A landscape with many valleys, sampled at points; each row gives a point and its height.
A ball rolls from a point to whichever of its 2 nearest points has the largest drop for the distance, and stops where none of them is lower. Distance is the straight distance between rows; heights are no part of it.
J_529: [161 100 115 145 199 143 128 134 102 148 115 149 111 136 133 111 158 108
 121 131 158 124 140]  height 818
J_791: [110 153 156  99 137 155 136 142 151  97 102 107 143 117 161 184 113 114
  87 113 147 127 116]  height 224
J_635: [ 82 170 183 123 138 118 131 108 167 125 118 148 142  82 137 164  95 123
 170 133 173 120  34]  height 834
J_609: [103 195 153 102  73 138 115 147 137 112 120  88 156 109 161 185 131 150
  92 144  94 123  95]  height 575
J_37: [158 152 125 129 149 106 128  91  96 143 122 131 162 103 102 148 169 154
 134 150 105 118 143]  height 151
J_453: [150 116 130 120 149 155 155 151 148  65 148  97 188 154 181 122 113  96
 176 114 167 143 141]  height 856
J_197: [126 202 162 108 134 146 122 132 130  93 114 112 144 126 216 126  86 144
 142 150 151 108  85]  height 742
J_60: [ 71 113 130 158 118 110 109 156 156 159 139  99 148 156  75 143 118 137
  69 152  99 151 116]  height 402
J_698: [155  70 134 142 234 148 131 151 104 139 118 119 126 159 148  95 122  84
 108 118 173 163 130]  height 464
J_709: [117 145 129 128 109 122 120 146 173  72 152 117 208 111 142 150 119 102
 130 123 146 156 120]  height 751
J_321: [111 108 114 164 135 138 128 165 139 119 127 155 115 156 112 111 107 108
 135 126 154 125 127]  height 734
J_988: [149  44 116 138 119 158 121 137 136 146 143 154  45 129 111  84 160  98
  84  88 143 174 169]  height 598
J_329: [156 139 152 124 211 126 160 103 113 143 101 142 127 111 169 100  79 145
 199 141 185 107  90]  height 672
J_793: [122 120 123 149 142 168 113 152 155 183 132  96  86 164 154 111 153 128
  91 145 106 141 185]  height 445
J_375: [179 113  82 155 121 122 145 131  93 148 149 181 100 101  85  92 154 131
 176 142 144 109 120]  height 356
J_632: [140 154 157 111 193 119 139  87 106 118  94 140 135 130 172 117  93 152
 171 141 158  88 107]  height 650
J_284: [ 92 145 125 122 119  82 116 128 160  96 155 119 218 124 116 150 105 136
 142 156 141 127  89]  height 515
J_783: [102  91 108 146  67 106 122 143 128 104 141 177  97 113  61 141 124  96
 104  86 131 138 114]  height 165
J_183: [100 115 170 143  92 148  94 105 132 149 102 121  67 132 126 120 144 102
  63  87  66 171 179]  height 436
J_741: [144 124 126 144 206 161 116 142 118 178 109 115 107 155 166 117 156 110
 101 149 137 127 151]  height 842
J_40: [116 121 151 143 149 147 157 149 169 107 143 159 150 103 124 134  92  82
 189 105 204 143  72]  height 237
J_192: [116  99  90 104  82 113 127 115 141 150 153  83 107 144 107 129 119 110
  55 101  39 183 219]  height 498
J_228: [185  71  74 126 147 126 130 123  71 135 138 180  74 138 123  92 174 133
 142 124 165 100 118]  height 691
J_593: [135 165 114  87 115 130 120 151 148  99 153  79 194 154 166 155 115 160
 103 173 107 117 132]  height 538
J_994: [ 75 155 157 134 163 124 115 146 144  85 113 134 132 141 173 140  70  82
 116 102 176 141  86]  height 775
J_587: [121 160  71 122  82 106 119 145 135 111 163  81 154 152 119 121 105 105
  98 118  61 161 190]  height 690
J_606: [113  99 127 136 114 147 107 101 139 211 138 108  42 166 162  95 174 124
  85 126  80 147 211]  height 606
J_507: [152 189 116  74  92 121 132 119 144 106 158  78 187 103 164 162 129 171
 121 163 101 121 139]  height 475
J_23: [149  65 105 117 146 137 126 129 117 114 133 135 105 150 121 125 160 104
  87 102 137 143 183]  height 231
J_348: [182 123 102 122 116  96 151  70 109 146 148 162 115  87 100  98 146 165
 207 140 136 102 141]  height 232
J_242: [133  90  97 143 152 108 103 118 107 187 150 101 114 175 105  98 156 136
  73 157  78 151 183]  height 316
J_956: [134 154  95 109 101 141 134 125 116 143 115 112 114 109 136 169 170 116
 116 111  77 123 184]  height 607
J_439: [136 146  85 106  94 145 137 159 163 122 144  85 153 109 134 165 140 119
 105 123  95 153 182]  height 577
J_111: [128 124 147 131 171 149 108 122 113 117  96 133 110 147 144 138 132 102
  79 105 130 132 154]  height 502
J_560: [103 190 165 127 166 137 123 135 117  96  98 125 127 135 195 134  75 113
 133 122 161 122  83]  height 760
J_158: [170  53  68 135 145 127 129 145  92 144 150 153  75 163 140  81 178 112
 142 123 159 109 160]  height 666
J_516: [105  84 108 126  73 120 124 141 167 121 146 102 119 129  98 129 115 100
  69  91  74 188 202]  height 555
J_780: [122  93 137 142 154 135  98 124 148 184 149  88 120 190 134  86 134 141
  69 160  80 164 190]  height 389
J_487: [160  40  80 149 121 135 115 144 112 144 160 147  53 168 135  53 173 107
 115 110 142 147 174]  height 632
J_308: [171 108 137 100 157 123 163  71 108 133 117 165  95  99 126 125 132 161
 185 121 169  87 130]  height 729
J_619: [179 146 108  90 136 155 156 123 168 118 151  97 157 100 200 130 147 137
 194 135 160 118 165]  height 726
J_828: [115 128 156 159 100 143 120 125  75 159  98 173  75 119  61 147 165 113
 115 103 111 124  88]  height 260
J_227: [133 153 126 111 168 167 126 161 135 121 120  96 128 159 197 137 119 125
 108 137 145 120 141]  height 835
J_177: [163 114 106 148 165 149 146 145 126 149 137 142 139 114 103 129 161 117
 133 140 147 132 144]  height 791
J_970: [ 90 146 122 131  54 121 130 126  91 144 109 109  90 103  73 168 153 102
 101  75  40 156 146]  height 319
J_869: [100 180 163  90  91  93 110 117 178  83 154 100 199  93 175 145 101 149
 137 166 154 122  60]  height 622
J_961: [119 155 154  85 123 114 121 146 164  78 150  91 208 128 190 135  86 151
 126 174 168 125  65]  height 589
J_937: [ 73 138 148 108 139  95 121 143 180  90 144 113 203 129 155 154  92 136
 138 167 172 123  50]  height 556
J_900: [142 150 149 121 127 137 134 134 168  74 150 116 195  97 168 129 105 115
 165 129 172 142 106]  height 725
J_503: [106  72 112 136  94 113 118 125 128 135 138 123  82 168  94 102 127 138
  70 109  89 156 191]  height 222
J_727: [ 95 108 125 122  98 108 115 107 151 160 162  76 123 170 100 114 105 138
  49 127  50 190 201]  height 440
J_153: [110 175 152 129 129 168 141 140 121 139  89 124 100 125 154 163 134 133
 136 119 130  98 117]  height 492
J_463: [ 73 154 161 133  86 130 101 122  89 133  89 103 105 174 122 151 146 135
 100 105  55 116 145]  height 549
J_143: [112 200 148 135 103  98 120 105  94 138 117 110 162 131 128 140 130 171
 161 166  79  90 101]  height 655
J_586: [131 152 118 141 129 160 136 158 144 158 129 109 141 110 107 167 155 134
 103 149 123 131 135]  height 684
J_653: [180  71 129 132 204 124 163 119 106 104 131 142 174 136 144  86 120 109
 196 131 190 133 113]  height 409
J_826: [121 177 113 143 121 126 100 120  96 134 110 127 110 169 158 118 149 125
 135 138  83  93 162]  height 291
J_674: [157 156 167 118 125 113 138  59 146 156 126 131 121  81 122 107 120 187
 205 141 126  96 132]  height 739
J_166: [119  75 131 140 192 120 154 152 128 102 115 143 182 155 131 113  87 111
 169 135 187 122  85]  height 590
J_649: [ 96 132  99 161  94 110 128 159 137 118 141 154 134 138  91 123 108 121
 144 127 130 119 125]  height 756
J_693: [117 176 150 143 124 156 126 164 148 156 124 105 155 100 124 166 146 139
 102 160 127 131  81]  height 636
J_825: [177 135 121 125 161 151 158 122 151 130 140 126 156  96 158 121 142 135
 194 140 167 122 145]  height 676
J_610: [136 130 132 129 111 126 144 107 112  86 114 193  98 102 124 118 108 112
 177  91 164 101 116]  height 246
J_576: [117 135 135 118 182 129 130 151 135  93 117 116 169 177 178 122  77 129
 136 146 164 109 111]  height 625
J_374: [110 159 145 127 155 117 121 126 132 105 110 131 171 148 154 131  93 145
 142 149 140  97  99]  height 604
J_733: [134  92  91 146 131 146 117 133 134 194 148 114  70 157 147 104 179 107
  99 127 108 142 205]  height 534
J_803: [124 149 103 136 125 104 124 147 141 107 154 105 196 143 116 133 112 135
 137 162 119 131 131]  height 454
J_29: [146 113  98 148 148 141 131 159 138 169 148 105 147 125  86 134 157 127
  99 155 117 151 157]  height 744
J_598: [116 143  97 147 118  95 147 134 116 148 147 125 168 114  54 152 125 143
 126 150 114 133 116]  height 247
J_382: [119  41 128 143 134 127 114 133 136 148 147 131  92 179  97  78 130 135
  76 128 121 161 172]  height 152
J_814: [160 136 158 109 153 127 146  83 159 132 130 125 140  99 150 112 107 177
 203 142 160  93 128]  height 699
J_483: [123 166 165 123 192 154 122 131 101 141  84 113 133 140 162 153 128 136
 100 144 133 106 104]  height 559
J_759: [140  83 111 129 125 136 152 149 143  65 151 122 180 151 131 125 127  92
 164 104 154 141 157]  height 873
J_950: [127 125 149 131 171 128 149 133 152 132 121 137 183 109 124 136  97 149
 163 156 171 115  79]  height 171
J_886: [151  27  73 120  82 120 111 130 118 120 160 137  44 155 133  65 160 113
  93  88 113 163 190]  height 664
J_726: [138 139 144 102 206 148 136 113 100 129  90 116 122 150 173 160 125 120
  99 117 150 116 142]  height 533
J_656: [127  95 109 141  85 137 135 152 143  94 132 172 108  95  88 134 126  77
 124  78 137 154 146]  height 127
J_364: [164 104  98 162 153 108 126 136 112 112 146 155 178 135 108  81 135 116
 169 152 140 130 132]  height 483
J_86: [123 147 127  96 109 143 162 129 154 112 121 126 149  90 120 186 126 146
 143 120 134 112 136]  height 514
J_521: [115 104  95 149  98 109 116 143 129 112 145 126 124 153  94 110 120 110
 100 114 100 149 176]  height 293
J_39: [102 118 171 166 148 142  97 127 110 169  99 122 101 158 107 118 150 125
  71 130  94 145 131]  height 689
J_65: [ 91  94 192 170 162 160 102 131 145 180 105 129  79 151 115  98 121 123
  67 129 123 164 126]  height 670
J_973: [157 165 129  94 133 138 130 118 146 105 136 106 181 105 165 160 142 140
 126 140 125 124 150]  height 399
J_120: [176 161 111  66 141 161 138 135 152 111 151  83 163 118 233 147 152 132
 140 141 150 120 155]  height 777
J_240: [ 70 145 146 120 158 127 125 174 162  89 132 110 155 148 191 132  67  98
 135 128 192 134  55]  height 790
J_524: [121 148 198 103 138 107 125  89 183 145 128  98 169  79 144 121  84 202
 179 167 156 109  57]  height 312
J_292: [ 94 159 159 129 136 142  92 160 171  99 136 100 171 125 166 148 108 101
  73 136 149 155  84]  height 339
J_852: [118 147 168 122 181 119 133 133 160 127 115 127 187  98 157 132  82 138
 158 165 179 127  33]  height 223
J_129: [149 102  71  99  53 107 130 111  50 122 117 154  45 111  88 140 181 132
 109  75  73 119 128]  height 261
J_115: [107 175 125 145 125 101 120 125  79 159 108 108 149 164 102 137 140 164
 133 163  67  96 112]  height 629
J_528: [109 190 171  97  79  98 115  89 165  92 138 110 182  75 151 154 113 157
 153 136 124 120  91]  height 659
J_493: [130  62 103 125  83 119 129 111 114 177 155 122  43 125  62 103 163 138
  61 103  88 178 173]  height 453
J_779: [143  83  95 141 105 139 122 132 105 183 140 134  53 130  87 120 186 119
  88 113 103 149 175]  height 518
J_200: [145 130 133 103 142 168 151 187 156  72 155  78 180 165 214 116 100 114
 155 145 176 139 108]  height 833
J_838: [103 155 191 107 202 112 142 107 139 146 100 124 162  91 154 159  69 141
 154 146 181 130  13]  height 254
J_631: [109  94 135 164 168 116 123 154 142 137 115 165 166 128  91 126 105  97
 131 143 168 135  66]  height 452
J_533: [151  53  84 131  87 142 131 149 117 149 151 156  31 130  81 102 164 120
  86  93 122 149 150]  height 569
J_822: [127 139 132 142 144 148 146 130 102 137  94 161  84 136 127 137 130 129
 148 116 145  94 118]  height 456
J_425: [123  92 107 152  77  99 119 138 103 118 148 197  90 112  40 125 135 112
 112 107 141 132  67]  height 197
J_79: [166  89  97  96 141 124 132 100  95  96 119 153 122 124 128 146 168 114
 112  97 133 116 178]  height 285
J_241: [131 156  95 131  88  88 162 103 106 141 149 132 150  84  54 147 128 142
 154 130 106 128 125]  height 148
J_658: [136  81  96 165 142  98 107 146  99 108 136 163 148 162  89  75 126 114
 130 139 136 128 123]  height 517
J_655: [141 148  65 118  84  82 174 115 130 123 173 114 169  90  76 133 111 142
 174 128 115 141 151]  height 258
J_296: [171 146 111 114 158 122 132  96 114 109 126 140 142 131 182 109 137 130
 178 132 147  95 169]  height 446
J_420: [140  54 142 149 120 133 109 110 110 183 144 140  54 131  67  90 172 138
  54 121 105 177 147]  height 401
J_939: [186  86 141 114 187 137 172 101 134 124 141 141 157 100 128 111 120 134
 209 123 198 124 118]  height 380
J_461: [ 94 135 129 141  66 108 122 117  88 123 108 152  99 110  63 163 153 111
 105  88  83 134 122]  height 259
J_582: [128 110 113 120 106 141 140 134  88 127 101 169  57 138 102 143 143 130
 128  98 129  96 133]  height 425
J_932: [101 157 164 144 118 134 138 124  99 164  98 145 126 121  83 168 145 146
 146 133 116  99  77]  height 336
J_310: [152 156 105 131 133 116 134 124 135 122 140 125 176 124 141 111 129 147
 170 163 124 110 145]  height 526
J_772: [140 105  46 114  76  82 126 116  61 116 145 129  73 150  86 104 145 133
 101 104  85 127 165]  height 361
J_260: [104 143 123 118 102 116 105 138 159  69 135 116 183 140 142 154 104 100
  99 111 113 144 145]  height 773
J_202: [ 55 140 170 139  97 134 106 147 148 141 113  95 127 151 103 182 130 129
  68 122  91 142 114]  height 480
J_602: [132 162 189 105 198 130 156  93 124 129 103 129 142  81 153 164  83 134
 153 113 183 132  63]  height 212
J_815: [127 158 150 105 151 119 116 145 139 132 117  96 199 126 171 130  98 178
 123 204 135 106  52]  height 641
J_398: [116 148 191 127 107  85 120  49 143 137 120 142 142  82  98 124 108 174
 199 134 129  99  83]  height 799
J_344: [143 105  64 105  95 110 122 116 112 145 148 105  96 135 118 129 161 100
  81  96  58 154 218]  height 570
J_180: [167  60  91 139 144 119 102 128  87 145 140 150  82 155 100  87 176 132
  78 123 125 141 148]  height 302
J_904: [121 216 152 110  90 127 105 130 138  96 133 109 167 119 190 127 109 152
 140 165 113 111  98]  height 716
J_858: [100 148 162 115 130 169 111 164 167 105 120  92 130 130 178 153 109 106
  62 113 136 161 126]  height 282
J_99: [127 174 152  96 109 147 150 103 141  98  94 137 112  86 175 159 106 136
 172  98 135 100 131]  height 211
J_525: [129 156 170 103 107 134 150  86 173 106 114 145 130  63 142 149  96 142
 188 103 160 110 111]  height 145
J_721: [139 122 141 126  97  83 134  73  91 110 121 191 108 101  80 113 121 159
 180 122 134  88  84]  height 193
J_863: [146  87 129 164 139 158 117 143 131 146 131 154  77 128 103 100 153  92
  94 108 141 160 152]  height 624
J_484: [111  93 141 141 107 137 105  99 101 198 119 116  37 163 120 100 178 133
  81 121  69 147 177]  height 649
J_508: [167 165 121 101 134 109 134  88 145 139 148 103 168 111 165 113 132 180
 187 167 120 101 155]  height 596
J_551: [104 112  69 121  62  99 130 120  86 143 134 112  54 150  88 108 136 120
  90  95  53 141 184]  height 411
J_811: [121 118 119 134 148 128 107 156 151 110 147  98 180 191 146 114 111 125
  98 153 109 136 155]  height 527
J_299: [155 167 127  72 158 174 139 157 144 103 126  86 136 129 230 152 122 123
 114 133 158 123 139]  height 810
J_408: [161 115 150 129 152 131 160  98 140 130 130 165 143  84 105 122 115 142
 189 127 181 118 101]  height 345
J_52: [192  74  93 113 127 140 134 120  89  95 138 182  81 101 122 113 178 100
 130  81 169 128 134]  height 120
J_357: [141 160 175  75 126 113 128 127 154 108 143  87 194 108 192 121  91 192
 133 202 157 106  48]  height 618
J_173: [157 127 114 102 152 132 138 110 126 106 127 133 154 120 137 156 151 126
 125 119 133 118 173]  height 335
J_876: [112 139 183 128 147 118 143 102 191 140 132 165 152  65 119 134  80 124
 204 136 193 126  38]  height 849
J_872: [153 132  72 144  86 120 143 125  96 136 141 171  78 106  89 120 154 125
 153 112 118 111 149]  height 415
J_9: [139  95 101 172 128 148 127 171 152 143 166 100 139 159 115  84 145  93
 124 136 122 173 179]  height 327
J_938: [ 98 162 213 122 131 110 126  68 158 142 108 148 132  74 119 143  90 154
 194 124 155 106  47]  height 819
J_378: [163 164  94  93 107 136 149 129 151 120 139 104 162  84 144 166 154 133
 141 127 106 133 177]  height 481
J_905: [124 160  80 124  85 104 155 146 153 112 162 100 179 113 102 152 110 140
 149 139 112 139 146]  height 364
J_449: [120 174 144 135 108 126 129  99  98 124 100 145 118 119 127 147 139 146
 161 127 106  92 128]  height 309
J_383: [150 173  99 125 142 137 110 116 115 129 128 124 135 149 197 117 150 116
 153 144 108  92 174]  height 373
J_277: [139 149  46 109  87 108 129 126 117 134 154  88 120 127 124 120 129  82
 100 101  43 165 213]  height 634
J_648: [134 143 186 115 159 139 153 119 191 142 140 120 158  70 155 116  67 143
 199 147 205 139  38]  height 865
J_672: [111 113 100 118  86 141 132 164 172 105 130 105 135 112 117 156 121  99
  89  93  88 165 181]  height 605
J_448: [175  66 112 141 225 139 149 147  98 129 119 139 154 151 141  90 131  99
 155 132 177 136 120]  height 434
J_949: [177 123  97 125 142 139 159 110 132 153 149 149 120  99 142 115 165 128
 205 133 163 105 160]  height 631
J_397: [138 182 135  88  88 105 144  81 129 130 132  96 164  80 123 174 134 174
 156 134  86 113 141]  height 375
J_579: [102 159  93 132  80 131 114 143 125 140 123  94  99 161 137 131 126 124
 106 122  56 131 185]  height 91
J_710: [107 124 138 124 134 137 145 140 149 107 116 143 153 115 106 175 118 130
 121 121 157 116 118]  height 509
J_792: [123 100 151 169 172 166 113 152 138 162 116 144  92 142 114 103 123  95
  94 121 149 159 126]  height 648
J_645: [131  59 126 132 168 105 139 139  91 117 113 199 118 144  83 113  95 123
 137 124 188 100  50]  height 561
J_912: [113 185 115 142 108 141 124 168 149 108 127 122 135 143 167 116 100 134
 148 147 125 106 126]  height 789
J_137: [164  58 103 137 119 119  93 111  75 172 147 141  43 139  82  88 193 145
  56 117 104 154 129]  height 355
J_851: [142  66 116 137 140 110 119 133  83  92 122 193  92 147  86 103 125 119
 105 103 170 119  76]  height 553
J_980: [125 158 170  99 165 145 148 113 139 110 102 124 147  94 152 180 110 136
 132 114 166 117  93]  height 159
J_657: [148 122 122 125 205 174 127 164 135 146 128  93 119 162 200 116 132 100
 115 132 160 141 156]  height 861
J_74: [138 174 152 117 102 116 131 101 173  91 148 126 183  75 149 132 111 142
 171 135 142 132 116]  height 693
J_306: [108 130 135 162 119 118  96 113  70 188 118 110  77 170  99 106 171 135
  87 136  53 135 157]  height 656
J_112: [ 64 150 165 120  96 152 101 162 161 126 116  84 119 165 153 162 111 136
  54 134 100 137 111]  height 512
J_607: [108 166 137 132 103 155 129 135 110 150  97 118 102 128 125 169 159 127
 116 115  90 115 144]  height 539
J_385: [155 137 125 132 122  93 144  83  96 138 134 156 150  85  61 144 149 155
 154 134 116 112 116]  height 43
J_301: [179  99 109 119 163 124 148  96  73 150 117 189  83 120 115 111 154 148
 169 132 170  84 103]  height 709
J_205: [109 151 109 114  79 157 108 153 159 156 138  73  89 150 167 133 132 118
  80 124  44 148 197]  height 230
J_763: [ 89 179 168  98  90 148  94 162 131 113 122  74 149 152 173 168 125 140
  54 152  94 124  92]  height 541
J_12: [122 134 127 143 171 157 146 166 134 124 111 140 119 149 154 117 104 115
 152 126 171 116 122]  height 714
J_880: [120 121 149 121 109  92 140  78 125  95 121 190 121 102  99 127  95 140
 185 105 169  87  92]  height 221
J_824: [113 157 155 122 113 100 134  75 116  89 105 155 134 114 131 133 104 152
 173 120 131  87 115]  height 257
J_248: [153 125  94  81 110 132 162  94 123 127 110 144  98  90 150 161 157 136
 169  99 117  90 176]  height 344
J_614: [107 142 143 128 148 151 124 186 159  79 141  93 162 166 199 110  81  97
 119 135 171 145  98]  height 809
J_118: [142 154  89 135 100 138 154 126 119 145 128 140 110  98 104 147 148 133
 159 125 115 108 157]  height 482
J_194: [121  73 142 134 172 150 112 151 159 156 139  86 142 189 140 105 123 134
  67 149 115 158 172]  height 443
J_728: [129 102 127 166 129 139 149 162 148 102 149 168 149 118 100 111 114  81
 185 111 183 145 101]  height 226
J_538: [102 133 169 163 149 151 122 144  95 171  86 156  92 133  86 147 143 118
 116 126 125 110  82]  height 297
J_146: [106 145 114 140 135 101  99 136 117 126 135 104 170 179 112 128 114 138
  90 156  81 127 150]  height 571
J_34: [160 136  79 136 119 147 144 139 139 132 143 137 130 102 143 125 157 110
 169 125 135 125 178]  height 563
J_616: [139 137  98 122 115 160 129 147 143 116 118 128 113 113 154 147 147  95
 125 105 112 135 188]  height 630
J_992: [148  45 108 127 161 147 119 128 131 139 146 118  90 176 149  92 162  98
  87 107 134 157 201]  height 164
J_247: [131 113 108 130  53 105 121 111  63 109 121 174  68 102  61 144 163 118
 107  75  93 127  99]  height 215
J_16: [154  71 100 175 106 135 131 164 133 108 168 149 130 133  80  87 148  76
 144 104 152 171 145]  height 153
J_930: [ 90 118 137 148 137 109 123 143 146 133 125 157 158 122  74 163 121 116
 119 135 149 126  86]  height 479
J_175: [130  95 133 160  91 123 104 131  81 140 121 185  58 127  52 121 156 114
  90 102 120 137  68]  height 228
J_253: [155  96  82 150 151  95 108 124  75 173 138 131 108 153  85 102 176 131
  91 154  93 132 152]  height 227
J_486: [ 97 127 126 126  86 128 118 121  72 156 100 112  68 171 108 148 166 133
 102  98  53 113 170]  height 511
J_300: [156 136 179 111 185 148 170 107 169 153 124 125 138  78 155 115  78 164
 203 141 194 122  76]  height 883
J_760: [137  51  91 118  74  98 102 107 108 124 150 133  43 172 122  59 139 136
  72 100  76 161 195]  height 688
J_546: [176 117 125 138 124 124 157  97 122 152 141 183 116  80  81 113 135 143
 197 136 156 107 111]  height 301
J_358: [166 171 160  90 137 135 138  90 162 125 130  99 150  91 186 122 119 179
 179 154 147 103 126]  height 658
J_544: [163  72  90 132 107 151 133 144 119  98 136 168  92 108 110 116 159  80
 120  77 146 148 160]  height 81
J_170: [ 57 169 159 138 120 121 106 151 174 116 131 134 156 103 137 168 116  99
 115 138 159 138  50]  height 669
J_692: [135 167 160 114 176 112 127  99 129 119 107 117 174 130 183 111  88 171
 164 167 141  94  90]  height 627
J_960: [147 150 112  96 119 156 154 126 143 107 109 141 108  97 176 150 132 122
 168 101 140  99 165]  height 274
J_712: [ 75 110 151 172 168 116  94 159 160 134 119 142 163 143 116 119 101  88
 103 146 154 153  68]  height 427
J_57: [157 177 109 105 112 109 138  78  99 141 134 112 154  93 120 164 169 151
 144 135  83 113 163]  height 265
J_101: [103 138 106 158  90  88  98 124 106 131 147 113 124 155  79 107 119 107
  78 119  68 160 164]  height 349
J_496: [108 142 132 156 142 101  98 123  81 147 109 118 144 168  97 124 144 141
  91 155  67 120 130]  height 602
J_854: [137 153 170 122 106 100 140  57  99 151 113 142 126  88  89 132 139 186
 200 136 110  88 104]  height 776
J_504: [101  97 150 137 167 142 105 164 164 120 131  94 157 186 140 117  98 114
  73 136 135 153 136]  height 486
J_540: [155  80  64 106  86 109 128 123  79 109 133 160  63 130  99 122 165 135
 106  91 113 112 150]  height 313
J_676: [ 80 157 154 162 145 142  98 170 147 138 105 117 129 169 164 115  91 121
  98 154 129 121  89]  height 743
J_923: [176  76 100 116 163 145 127 125  92 102 119 158  78 135 152 103 158  77
 120  78 175 143 157]  height 154
J_169: [112 152 118 124 102 175 111 174 165 151 133  80  86 158 180 126 134 128
  90 142  97 138 173]  height 348
J_259: [ 85 155 133 151 110 145 110 165 140 124 116 121 112 166 142 129 105 127
 109 133 107 116 138]  height 763
J_462: [116 160 110 143  99 128 140 139 142 106 128 151 129 126 130 128 104 127
 174 129 138 102 134]  height 779
J_389: [121 155 160 124 131 140 159 119 167 101 126 155 137  82 150 136  83 112
 185 102 186 127  90]  height 199
J_497: [ 64 105 173 154 131 122  93 138 158 146 120 113 126 162 104 139 113 125
  56 132 109 154 119]  height 444
J_519: [129 168 190  74  98 120 127  95 183 120 139  82 149  85 176 122  92 209
 165 168 148  99  76]  height 382
J_697: [149 138 105 119  77  82 148  75  89 118 137 171 104  92  80 115 130 160
 184 120 117 102 128]  height 144
J_720: [ 85 176 154 131  98 115 118 133 156 111 128 121 174  97 120 181 120 127
 114 135 128 126  78]  height 640
J_800: [113 185 176 134 119 137 140 105 119 140 101 136 134  95 121 159 134 156
 172 138 125  99  84]  height 363
J_63: [146  95 115 114 155 143 145 132 116  88 113 151 112 134 145 131 120  89
 133  86 169 127 162]  height 192
J_319: [ 97 119  97 158 121 104 137 157 127 171 152 104 141 146  42 137 118 138
  92 154  99 150 125]  height 338
J_953: [ 71 128 168 179 148 146  94 168 157 177 101 109 117 165 131 100 105 130
  75 166 106 145  91]  height 728
J_403: [143 117 107 100  97 134 160 108  99 114 102 177  72 101 123 152 141 133
 165  91 134  83 141]  height 396
J_287: [ 94 190 152 114  80 118 110 114 135  98 110 113 169 109 137 182 131 125
 115 119  87 128 112]  height 609
J_940: [144 134 139 142 201 150 159 147 125 129 111 143 134 123 159 110  83 111
 181 135 191 121  90]  height 694
J_447: [160  86 128  97 173 129 165 112 110  82 119 158 139 115 132 137 119 111
 154  90 195 124 138]  height 225
J_629: [ 97 141 142 134  69 144 108 121 114 150 106 111  83 121 109 146 158 100
  83  86  43 161 173]  height 386
J_862: [142  77  89 154 114  91 108 139  85 110 137 179  98 155  75  83 132 135
 114 123 137 118  98]  height 540
J_812: [135 141 162 124 158 111 139 104 162 154 119 122 180  94 119 124  97 188
 181 184 142 104  70]  height 243
J_341: [161  77 112 165 121 136 135 156 114 104 150 181 120 125  86  89 134  86
 160 108 179 147 103]  height 196
J_738: [118 165  85 121  84 113 117 117  83 135 116 118  92 160 143 130 146 118
 130 113  48 100 189]  height 204
J_232: [130  60 125 187 130 155 128 174 156 123 158 126 125 163 103  71 135  78
 135 114 150 182 148]  height 217
J_685: [111 108 149 141 120 143  97 120 119 121 107 139  88 140 120 125 141 100
  71  91 103 150 167]  height 470
J_916: [118 184 174 126 167 148 123 142 114 142  88 107 151 121 172 148 116 149
 119 167 136 112  53]  height 580
J_25: [125 165 133 108 145 127 120 135 124 115 119 103 174 163 164 149 119 161
 113 161 110  96 123]  height 578
J_114: [130  46 137 144 172 137 113 136 124 123 128 131 101 188 131  73 121 107
  85 113 148 155 161]  height 88
J_786: [192  77 101 135 174 110 148 111 107 113 146 153 170 128 128  79 151 132
 200 151 165 121 135]  height 441
J_618: [135  74 123 129 164 109 154 136 125 115 125 175 156 133  88 122 105 129
 168 136 180 106  88]  height 573
J_678: [105 133 144 176 150 140  98 155 127 184 106 106 128 164 114 110 134 137
  81 167  82 138 121]  height 710
J_355: [ 94 136 145 152 151 133 107 170 173 112 138 117 188 127 142 131 109 105
 117 153 161 151  74]  height 387
J_3: [134 170 163  91  97 137 152  99 155 124 121 106 153  68 131 184 127 177
 154 132 122 111 116]  height 455
J_965: [129 214 146 109  90 118 126 103 125 119 121 105 148 116 170 139 126 171
 167 156  94  95 119]  height 687
J_336: [113  93 135 116 141 129 159 141 161  84 136 144 171 118 107 165 108 111
 151 102 183 134 111]  height 532
J_885: [116 164 160 127 150 159 118 177 147 141 113  93 157 118 166 144 125 140
  85 181 145 136  60]  height 603
J_506: [118 137 122 161 116  97 101 111  42 161 110 133 107 161  79 116 169 135
 106 137  66 121 121]  height 628
J_755: [ 91 140  88 131  75 107 135 125  79 183 125  85  58 166  87 128 145 138
  99 109  41 133 176]  height 460
J_388: [ 88 126 143 146 110 103  86 117 138 146 143  96 137 176 100 117 112 128
  57 137  61 170 165]  height 397

Call two points neighbours if one is among the 2 nearest of the other. Go from one point of each pair to the other, from neighbour to neighbour, staying as low as possible. Name the highest point that can't be avoided.
J_385, J_247 => J_463
J_710, J_697 => J_336
J_950, J_385 => J_86
J_374, J_487 => J_760
J_544, J_697 => J_800
J_980, J_950 => J_838
J_544, J_16 => J_403
J_16, J_525 => J_40
J_253, J_579 => J_306
